The views of a scene show one set of named points, each view turned or mirrored, and shifted as a whole, with a little noise and some points left out.

Scene 1
View 1
Z_692: [ -1  10  -5  -4  -1   2 -11 -15  -7   8   8  -3   2  -4   1  12  14  -4
 -13   7   0  -1   6  20]
Z_609: [-10  20   1  -5   2   5  -7   6  -2   4   3  -4   0   1  11  12  10  -2
  -5   8  -3  -1  -4   6]
Z_29: [ -1   9  -3  -1   6   4 -10  -6  -3   7   4  -8   1  -1   1  16   9  -5
 -10   9   2   0   6  19]
Z_154: [  0  10  -4  -2   1   4  -9 -12  -6   7   6  -5   1  -4   2  12  13  -5
 -12   6   0  -1   4  18]
Z_895: [  8  -1  -8   2  10   4 -15 -15  -5   9   8 -14   2  -3  -9  19  11  -9
 -13  11   3   0  16  31]
Z_11: [ 1  2  3 11 13  2 -4 -1 -4  9  1 -7  5  4 13  9 13  0 -8 -3 -1 -2  0 13]
Z_310: [  0   8   4   5  -3  -4  -2 -22  -9  13   3  10   7  -3  19  -1  21   6
 -16 -12  -6  -3  -5   8]
Z_276: [  3   2 -10   1  16   6 -15   2   0   7   3 -22   1   1 -11  26   6 -11
  -7  19   6   2  16  32]
Z_912: [  6   0   0  10   5  -2  -6 -22  -9  13   4   0   7  -2  11   4  18   1
 -16  -8  -2  -2   2  16]
Z_682: [ -1   6  -2   4   6  -7  -6 -14  -6  14   1   1   8   0  12   5  18   2
 -15  -5  -4   0   1  18]
Z_689: [ -9  15   4   2   6  -1   0   3  -3   8  -1   1   5   3  21   4  16   4
  -7  -3  -5  -1 -10   4]
Z_402: [ 11  -2  -2   8   3   6 -10 -27 -10   9  11  -6   2  -5  -1  11  14  -5
 -13   1   3  -3  10  22]
Z_413: [ -4   7  -1   3  12  -8  -5  -3  -1  14  -2  -4   9   4  13   8  17   3
 -12  -3  -4   2   0  18]
Z_258: [ -6  12  10   9  11  17  -1  19  -2  -2   1 -11  -6   5  16  12   4  -2
   5   4   3  -5  -9  -6]
Z_989: [-15  22   6  -2   5  -5   2   8  -1  11  -4   7   6   6  29   0  18   8
  -9  -8  -8   0 -15  -2]
View 2
Z_989: [ -1  -6  13 -27  16 -10  -8  -4   9  -2  16  31  -1 -12  -5  18  -5  12
  -4  20   2  -2  17  12]
Z_310: [ -9  -9  23 -21   1  -5  -9  -6  17  -2   9  18  -6 -10 -14 -12  -3  19
   7   9   0  -8  10  -6]
Z_413: [  3  -7   3 -11   2  -7 -10   0  18   1   4  16   2   2   1  11   2   7
   1   2  -6  -4  14   7]
Z_609: [  7  -8   6 -12  -3  -6  -5  -6  -2  -7   7  17  -6  -3   2  18  -7   5
 -12  10  -1  -2   7  18]
Z_689: [  1  -8  10 -17   7  -8  -8  -3   9  -6  10  23   2  -8  -4  14  -3   8
  -4  13   4  -2  11  11]
Z_154: [  5  -9   7  -3 -13  -4  -5  -5   5  -5   0   7  -8   5   0   4  -3   6
  -5  -1  -7  -7   5   9]
Z_11: [  4 -11   4  -4   2  -4 -12   1  14  -7   1  13   6  -3  -1  14   0   3
   1   4   3  -2   6   5]
Z_402: [  2 -14   9   3 -18   0  -8  -3  13  -6  -7  -1  -4   3  -4  -6  -1   5
   4  -7  -4  -8  -1  -2]
Z_258: [  8 -15   4  -6   5  -4 -10  -2  -4 -19   4  17   6 -13  -1  30  -8  -4
 -13  16  15   5  -1  19]
Z_276: [ 16  -9  -9  12 -20  -2  -7   2   5  -4  -9  -1  -1  18  13  21   2  -4
  -7 -12 -10  -4   1  17]
Z_912: [ -2 -10  11  -6  -5  -3 -10   0  19  -3   0  10   0  -1  -6  -4   1   9
   6  -1  -2  -8   8  -4]
Z_692: [  5  -8   9  -4 -16  -4  -3  -5   6  -3   0   5 -11   7   1   2  -2   8
  -4  -3  -9  -7   6   9]
Z_29: [  8  -9   4  -1 -13  -3  -6  -3   5  -5  -2   6  -5   6   3  11  -1   4
  -5  -3  -6  -5   5  12]
View 3
Z_912: [-10   5  -1  10  -3  -9 -11 -13  -2   0   6   3   8   3  15   1 -10  -7
  -6   4   4   6  -7   2]
Z_29: [  0   3  11  -1 -20  -2  -4 -16   9   5  10   4  11   3  20 -10  -1 -15
  -8  10  19   4  -6   5]
Z_11: [ -8   8  -2   2  -4 -11   4 -16   5   4   1   5   7   7  15  -6   2  -8
 -15  10  16   2 -20  11]
Z_413: [ -6  11  -2   1  -6 -14  -1 -18   6   5   7   2   8   3  15  -6  -7  -3
 -11   7  15   8 -17  14]
Z_895: [ -7   3  15   7 -26  -4  -4 -12  11   5  18   4  12   8  23 -18  -7  -5
 -12   9  23  11   5   1]
Z_682: [ -8   9  -2   8  -2 -11 -12 -16  -1   2   7   1   8   2  15   0 -13  -3
  -5   3   5  11 -10   8]
Z_689: [ -1  10  -6  -7  -1 -10   3 -19   4   4  -2   5   6   0  12   0   3 -15
 -10   9  13  -3 -27  14]
Z_258: [ -4   4   0  -6  -9  -3  15 -14   8   5  -6  10   8   9  13  -9  22 -26
 -20  20  23 -17 -24   5]
Z_310: [ -5   7  -6   5   5 -10 -14 -16  -4   0   1   2   5  -3  12   8 -10 -12
   0   3  -1   2 -17   6]
Z_276: [ -4   2  19   2 -34  -2   2 -13  16   9  21   5  15   9  23 -24  -1  -9
 -14  12  30  11   5   3]
Z_692: [  1   4  10  -1 -18  -2 -10 -16   7   3  13   3  11  -1  19  -5  -9 -16
  -2   7  13   6  -3   3]
Z_154: [  1   3  12  -1 -21  -1  -8 -16   9   4  14   3  11   0  21  -8  -7 -16
  -2   9  15   7  -3   3]
Z_609: [  4   8   4 -12 -13  -3   3 -19  10   7   3   6   8   0  16  -5   5 -22
  -7  14  19  -5 -20  10]
Z_402: [ -8  -1   9  14 -14  -2 -12 -10   0   0  13   4  11   3  19  -4  -9 -13
  -4   8   7   5   5  -6]
View 4
Z_692: [ -9 -12  -2   7 -14  -1   2 -14  19   1   7  -6  -9  17  -7  -5  12   2
 -10 -10  -6  10   5   0]
Z_895: [ -1  -5  -6   6 -13  -4  15 -16   6  -3   8   3 -10  20  -2 -16  16   2
  -5 -23  -2  15   7  -8]
Z_609: [-11  -6   3  -1 -11 -12  -6 -17  19   0  21 -13  -7  -2   1 -11  10  10
 -12  -2  -3   9   2   8]
Z_310: [ -7  -2   2   6 -16  -2  -8 -10  32   1   5 -25   6  23  -3   3  -8  -2
  -6   3  -6   7  -9   5]
Z_154: [ -8  -9  -1   5 -13  -3   1 -16  17   0   8  -7  -8  16  -4  -7  11   4
  -9 -11  -5  11   3   1]
Z_689: [ -7   2   4  -1 -12 -13  -8 -13  26  -2  22 -24   2   3   5  -8   0   7
  -6   4  -2   7  -5   7]
Z_29: [ -5  -7  -2   3 -11  -6   4 -17  13  -1  11  -4  -9  13  -3 -12  12   6
  -8 -13  -4  13   5   0]
Z_11: [  0   7  -1   1 -13 -12   2 -15  18  -2  15 -13  -1  12   4 -11   0   4
  -2  -8  -2  12  -4   1]
Z_276: [ -2  -7  -8   5 -11  -6  16 -19   1  -5  14   8 -15  13  -2 -22  24   7
  -7 -26  -2  17  13  -9]
Z_989: [-10   3   4  -1 -12 -15 -12 -12  34  -3  27 -33   9  -2   6  -7  -2   5
  -4  12  -2   4  -5  10]
Z_912: [ -1   2  -2   6 -16  -2   2 -12  23   0   3 -14   2  29  -2  -2  -3  -3
  -4  -8  -5  11  -5  -2]
Z_682: [ -2   0  -3  11 -17  -1   4 -10  28  -2   7 -19   5  26  -2  -4  -1  -4
  -3  -4  -4   9  -2  -3]
Z_413: [ -3   3  -3   6 -15  -7   5 -12  24  -6  18 -18   5  14   4 -12   5   0
  -2  -4  -2  10   2  -3]
Z_402: [ -1  -4  -3   6 -16   1   5 -15  13   4  -3  -3  -7  32  -6  -1   4   0
  -7 -18  -7  14  -4  -3]
View 5
Z_682: [ -6  -7  -3 -17   3   6   8   1  -7 -15  15   5  -5  10 -10   3  13  17
  15   8  12  -5  -1  -6]
Z_258: [ 13  18   0   1  -7  -8   4  14  20   3  -2   8  14  -6  -4  -1  15  12
  18  -8  -6  -7  -9 -13]
Z_154: [  0   4  -6 -10   6   5   3   6  11  -8   9  -6  -8   8  -6   3   8   8
  14   1   6   5  -2  -7]
Z_413: [  1   3  -1 -12  -3  -2   7   7   1 -12  11  12  -1   7 -12   5  20  13
  10   6  13  -5  -4  -7]
Z_912: [ -5  -9  -3 -14   4   5   6  -1  -5 -10  11   1  -3   8  -7   3  11  19
  21   6   7  -6   0  -7]
Z_692: [ -1   3  -7 -11   8   6   3   6   9  -8  11  -7 -12   9  -6   3   8   9
  14   1   9   7  -2  -7]
Z_989: [  3  22   3 -15 -15  -1  13  11  -9 -13  19  25  14  -6  -8  -2   9   6
  14  -2  15  -7 -14 -13]
Z_895: [  4  -4  -7  -2  10  -2  -4   6  22  -6   0 -11 -16  15 -11   9  23  14
   9   6   6   4   5  -4]
Z_689: [  3  14   0 -11  -8  -1   9  10  -1  -9  12  16   9  -3  -9   0  11   9
  15  -2  10  -5 -10 -12]
Z_402: [ -4 -12  -7 -10  12   9   1   0   6  -6   5 -12  -9  13  -4   5  10  17
  21   3   0  -1   3  -5]
Z_276: [  9   2  -8   1  11  -6  -6  12  33  -4  -4 -12 -18  13 -12   9  27   9
   4   4   5   8   4  -3]
Z_609: [  5  21  -4  -7  -4  -1   6  13  13  -6  11   5   2  -1  -6   0   8   4
  13  -6   9   4  -9 -11]
Z_310: [ -8  -2  -3 -20   0  10  12  -1 -15 -13  19   6   4   4  -6   0   3  16
  23   2  10  -6  -6 -10]

In a view up to two points have been moved. Name them for each view, in the order of its rows, or write -.
view 1 => Z_895, Z_682
view 2 => Z_310
view 3 => Z_11, Z_154
view 4 => -
view 5 => Z_258
